Points on a hilly landscape, in no order, each with its height.
From any point a ball rolls to the lowest of the 2 points nearest to it. It stops when none of these is lower. Distance is the straight distance between rows; heights are no part of it.
J674: [103 134 143 125  78 139 174 156 119  95 116 168 176 131 114 131 130 170
 163  91]  h=63.7
J990: [153 173 107 121  91  89 119 123  96 119  95 122 164 176 140 146  69 187
 107 118]  h=50.4
J74: [111 126  97 123 131 135 115 109 137 179 134 120 136 176 121 132 107  92
 113 146]  h=39.1
J889: [ 95  98 178 147 128 118 130 125 133 142 203 177 116 156 102 116 150  20
 152 119]  h=22.6
J632: [143 120 153 105 109 191 149 149 140 121 125 122 198  83 157  87 136 106
 193 151]  h=32.2
J658: [111 103 171 132 155  81 149 185 124 127 149 129 114 133 142 112 150 175
 141 136]  h=57.4
J577: [115  94  67 106 130 181 139 116 152 147 134  95  90  89 107 109 148 104
 116 141]  h=9.8
J612: [162 121  83  87 158 139 104  88 159 156  87 114 134 116 141 122 104 167
 100 181]  h=24.8
J718: [171 140  99 107 133  86 131 164  56 116 100 106 137 162 105 130 114 135
 114  99]  h=58.2
J754: [137 157  83 129  93 137 124 121  78 124 101  84 120 154 120 138  99 123
 108 118]  h=10.0
J697: [130 144 130 126 117 100 120 140 122 147 123 148 172 172 144 163  88 170
 139 128]  h=45.3
J423: [167 161 166 169 168 100  78 132  88 111 145  80 102 120 156 155 137  98
 122 124]  h=50.2
J655: [131 137  69 123 110  80 147 123 113 107  93 101  70 155 108 113  98 195
  69 108]  h=20.8
J636: [160 135  94  99 125 125 134 131 143 102  87 138 151  96 132 116 116 221
 108 128]  h=20.5
J648: [119 120 172 100  97 152 181 125  53 102 129 131 136 145 109 112 143  78
 164 129]  h=21.5
J854: [125 162 116 149 122 124  95  88 123 154 117  78  96 165 151 141 107 113
  89 151]  h=53.7
J782: [ 83 117 166 129  66 157 180 173 123 100 137 176 152 109 112 132 148 121
 180  79]  h=64.8
J725: [102 133 169 168 172 106 134 119 101 106 152 127 104 155 115 120 166 103
 111 129]  h=70.3
J956: [129 139  83 125 122 108 139 124 122 103  95 135 127 141 108 123 106 200
  94 111]  h=15.3
J618: [125 109  98 119 141 141 129  58 167 125  92  91  41  86 130 120 140 172
  77 177]  h=17.0
J76: [165 158 132 130 157  36 120 142  85 151  98  97 112 199 131 117 125 142
  87 114]  h=62.5
J175: [145  78  72  81 143 106 157 138 159 149  97 116  77 101 103 126 137 199
 111 138]  h=20.9
J223: [109 147 196 145 110 108 132 115 104 143 160 113 126 179 162 140 123 103
 145 154]  h=50.0
J863: [153 118  85  93 139 176 106  79 165 157 113  88 122  83 152 113 119 137
 118 193]  h=16.5
J118: [148 114 116 111 142 176 132 129 187 122 106 119 139  54 141 112 149 166
 148 139]  h=29.6
J813: [130  98  99  98 125 147 143 166 108 151 137 101 137 118 118 119 133 109
 154 132]  h=20.3
J800: [140 153  54 120 123 150 110  95  90 110  72 111 142 147  96 128  95 116
  90 127]  h=2.7
J510: [178 168  96 103 116  73 112 123 102 131  81 111 149 172 151 107  74 193
  73 148]  h=55.0
J766: [ 90 108 187 159 121 143 155 175 135  86 145 178 141  92 122 124 163 117
 182  82]  h=65.9
J524: [ 88 115 155 139 138 123 160 127  79 111 145 145 108 164  83 118 163  64
 124 110]  h=72.1
J843: [158 121 128 117 143  79 115 144 143 139 130 106  72  97 155 149 121 211
 103 147]  h=41.9
J948: [109 108 137 129 143  99 137 158 126 160 141 168 156 180 108 153 119 116
 151 111]  h=63.3
J334: [157 180  89 140 132 102  98  86  97 131  72  80  98 176 135 118 100 125
  66 140]  h=47.3
J704: [ 82 125 130 157 105 132 132 146 157 131 155 155 114 120 131 162 132 154
 139 100]  h=63.6
J592: [124 103  82 108  94 182 136 167 119 134 141 116 137  81 110 136 133  94
 164 102]  h=25.0
J383: [109 130  73 127 143 148 125 102 103 116  91 146 146 162  75 121 124 100
  94 114]  h=7.2
J540: [123  96 133 135 179 149 131 118 177 131 154 113  93  69 141 103 169 136
 132 150]  h=26.2
J838: [126 125 128 134 143 104 114 123 121 187 156 112 124 191 116 140 125  46
 128 129]  h=44.2
J281: [145 109 124 137 154  98 113 176  86 139 142 124 120 141  99 166 133  72
 156  82]  h=56.3
J31: [152 122 142 152 171 131  88 140 104 114 168  83 101  93 147 133 144  78
 145 139]  h=41.2
J133: [ 97 108 170 134 119 168 152 124 218 137 162 203 182 124 114  75 163  63
 161 117]  h=28.4
J217: [138 135 213 160 151 124  97 116 116 111 173 151 163 132 159 146 115  74
 182 145]  h=41.6
J206: [151  97  87 104 136 189 117  97 191 147 130 109 123  52 136 127 131 123
 149 153]  h=24.3
J353: [133 144 109 127  97 157  90 119 122 153 141 135 178 139 137 175  84  84
 153 128]  h=50.1
J795: [ 99 145 177 138  86 136 134 104  97 137 154 144 139 174 131 157 113  66
 147 125]  h=44.6
J962: [147 135  92 141 133 171  87 109 146 101 122 133 127  57 131 177 122 148
 135 115]  h=42.0
J746: [160 152 142 117 155 103 109 119  97 120 113  93 122 134 158  92 129 162
  76 179]  h=63.9
J811: [ 91 151 147 154 101 142 122 105 125 122 138 164 156 159 124 157 118 111
 129 119]  h=41.3
J122: [114 116  85 135 142 173 116  55 180 120 106 122  73  76 109 138 142 134
  93 147]  h=10.3
J247: [166 157  95 113  96  71 135 143  72  99 103  68  81 140 134  94 105 177
  65 115]  h=28.1
J149: [102 115 111 131 167 155 136 106 113 113 122 160 154 144  75 102 162  74
 111 126]  h=10.4
J576: [ 74 126 131 134  92 153 162 131 199 156 124 171 151 143 132 131 129 182
 131 117]  h=36.5
J635: [ 88 142 107 147  92 201 133 114 181 105 118 170 146  85 108 132 152 119
 123  87]  h=34.7
J679: [138 132 165 140 145  63 126 170 119 137 149  98  85 141 163 131 134 189
 109 141]  h=52.1
J47: [ 99 111 141 109 103 175 168 128 108 127 141 136 160 134 109  93 147  75
 158 141]  h=17.8
J973: [116 116 135 145 107 189 121 152 217 118 140 195 177  68 118 131 145  88
 169  71]  h=34.9
J953: [106 126 112 133 120 177 122 128 186 129 130 187 181 101 111 143 134 112
 148 101]  h=32.6
J91: [ 85 149 135 162  78 136 141 131 119 121 152 113  97 137 139 149 124 148
 116 115]  h=60.6
J8: [106 115 197 115  59 182 147 121 150 118 174 196 170 105 134 116 129  37
 205 118]  h=40.5
J929: [150 149 103 109 147  81 123 102 128 112  82 133 125 157 135  87  99 210
  56 163]  h=58.8
J717: [139  92  98 116 180 100 119 132 144 162 140  91  58 118 120 135 145 132
 109 142]  h=11.8
J258: [163 168 177 147 130  33 127 153  69 137 120  80  90 188 149 132 139 134
 110  99]  h=67.6
J513: [140 162 131 120 131 100 141 105  91  90  95 110 129 149 136  61 124 182
  55 169]  h=61.1
J936: [152 112  84 110 159  63 116 140 137 164 105 119  88 155 117 157 106 186
  98 119]  h=32.1
J719: [121 131 206 145 156 130 128 112 138 114 147 164 190 140 161 114 132 115
 170 161]  h=46.3
J198: [ 99 102 121 152 177 132 116 133 137 126 159 166 125 125  83 128 161  70
 125 104]  h=13.6
J46: [165 130  94 124 163 112 107 147  94 112 110 111 128 123 109 136 128 142
 110 117]  h=54.9
J960: [150 146 209 114 109 137 157 105  42  90 132 131 132 146 131 146 125  67
 178 126]  h=27.2
J846: [122  70  76  93 152 150 158 130 178 160 117 116  82  85 102 108 160 148
 127 142]  h=14.7
J946: [107 119 156 130 123 176 142 125 167 120 132 198 202 113 112 109 151  72
 170 114]  h=30.3
J458: [105 118 178 131  90 156 137 125 144 137 171 170 175 129 147 134 115  73
 184 135]  h=43.0
J319: [137 137 134 122 162 128 129 130 102 105 112 135 163 133 121 104 137 146
 119 145]  h=51.8
J79: [158 153 101 138 112 142  89 127 110 109 120  98 119  86 149 172 102 162
 130 122]  h=48.8
J660: [126 130 175 133 128  61 164 173  81  96 137 136 127 158 128 116 137 183
 129 111]  h=60.2
J617: [137 113 172  95 114 149 166 164 106 115 125 119 174 105 159  81 142 134
 182 160]  h=28.5
J608: [115 123  89 128  84 169 116 142 107 147 159  96 108 110 120 152 119  64
 142 112]  h=24.2
J492: [125 133 134 125 129  92 147 145  76 127 118 133 146 182 106 136 123 124
 129 110]  h=61.0
J119: [114 111  61 129 137 158 126  93 136 135 107  98  56 107  97 133 136 119
  84 131]  h=3.7
J3: [164 139 132 136 192  74 101 138  92 133 112 119 134 166 117 141 134 123
 108 120]  h=58.4
J547: [111 113 119 122 120 149 144 128 220 161 122 151 131  99 145 141 130 191
 144 128]  h=32.9
J789: [ 97 116  96 119 114 187 141 110 144 138 142 118 134 111 110  95 145  81
 127 145]  h=14.1
J221: [154 126 138 137 154  83 108 160 101 177 154  85 108 162 133 149 133  67
 151 110]  h=50.7
J760: [156 139 228 143 136 112 117 123  68 100 148 146 138 137 153 163 115  60
 197 124]  h=35.0
J773: [164 118 112 113 185  66 106 143 127 171 120  89  73 153 133 131 131 154
  85 144]  h=22.4
J372: [135 120 109 115 163 123 102 103 161 173 128 118 138 145 144 134 111 139
 116 171]  h=32.7
J18: [107  92 154 166 166 110 109 151 140 138 202 164 103 131 108 139 147  48
 151 101]  h=18.2
J385: [122 124 133 121  95 165 120 142 136 136 146 147 185 115 144 149 105 107
 181 125]  h=46.1
J41: [151 134  54 119 144 154  91  90 132 126  89 118 126 113 109 155 100 134
  98 130]  h=9.9
J581: [115 146 106 120  73 158 137 124  69 137 125  89 119 153 112 142 114  62
 132 114]  h=17.7
J286: [133 132 172 123 168 115 132 130 135 116 114 164 198 141 146 106 135 161
 144 161]  h=49.3
J562: [133 124 111 132 153  91 108 144 147 154 125 140 128 148 134 169 106 183
 124 123]  h=39.6
J518: [109 103 117 126 154 130 136 107 164 144 139  94  57  98 134 116 153 158
 101 160]  h=20.4
J840: [171 183 109 127 100  60 131 118  58 104  79  70 104 181 129  95 105 137
  69 108]  h=34.8
J172: [ 87  95 174 150 122 150 139 129 179 134 201 185 138 118 115  84 165  47
 164 126]  h=26.1
J332: [168 129 136 105 139 154 138 127 210 118  78 140 150  56 154 122 139 217
 137 134]  h=32.0
J273: [ 89 122 156 156  85 173 109 146 175 108 170 191 155  75 123 145 143  71
 171  85]  h=36.7
J39: [ 78 145 126 139  94 137 147 113 152 134 116 177 165 174 118 139 112 159
 118 119]  h=38.7
J226: [104 145 119 163 113 183 102 114 146  94 140 143 127  70 123 155 140 117
 131 101]  h=37.4
J215: [120 149 155 149 146 110 127 118  95 112 135  88  96 143 142 105 148 138
  90 161]  h=67.3
J951: [129  97 119  89 118 159 170 180 132 138 123 115 160 101 133  89 147 143
 168 136]  h=24.6
J886: [148 126 110 101 128 131 130 113 189 141  95 134 136  96 154 132 118 219
 121 153]  h=26.6
J700: [178 102  95  82 132  67 135 139 136 136  98 109  67  89 133 127 117 221
  81 147]  h=30.7
J127: [107 142 168 144  99 119 138 148 124 135 159 106 121 137 169 138 121 159
 140 143]  h=56.4
J995: [ 88 112 153 149 128 121 123 162 161 139 162 195 152 135 121 161 129 116
 161  94]  h=65.4
J641: [141 151 107 143 120 126  89  99 137 142 120  91  88 123 154 176  97 163
 102 140]  h=57.3
J487: [151 107 145 142 198 122  93 124 139 126 168  88  83  82 154 117 157 116
 124 169]  h=33.3
J344: [188 185  86 130 123  52 107  98  93 110  61  77  78 174 141  90  95 153
  40 117]  h=40.8
J925: [112 145 165 132  85  91 176 147  83  75 121 154 155 160 124 124 119 193
 137  99]  h=62.2
J901: [107 124 195 154  76 193 135 134 168  95 161 173 177  70 148 112 142  62
 200 103]  h=38.8

Where does a ball stop that starts at each point below?
J704 => J956
J353 => J956
J215 => J717
J946 => J800

Call two points neighbours if one is among the 2 nearest of the other. Go from one point of each pair to the other, from neighbour to neighbour, staying as low as possible. Name the highest point that can't be avoided.
J813 and J800 => J592
J863 and J800 => J612
J800 and J956 => J332
J577 and J717 => J518
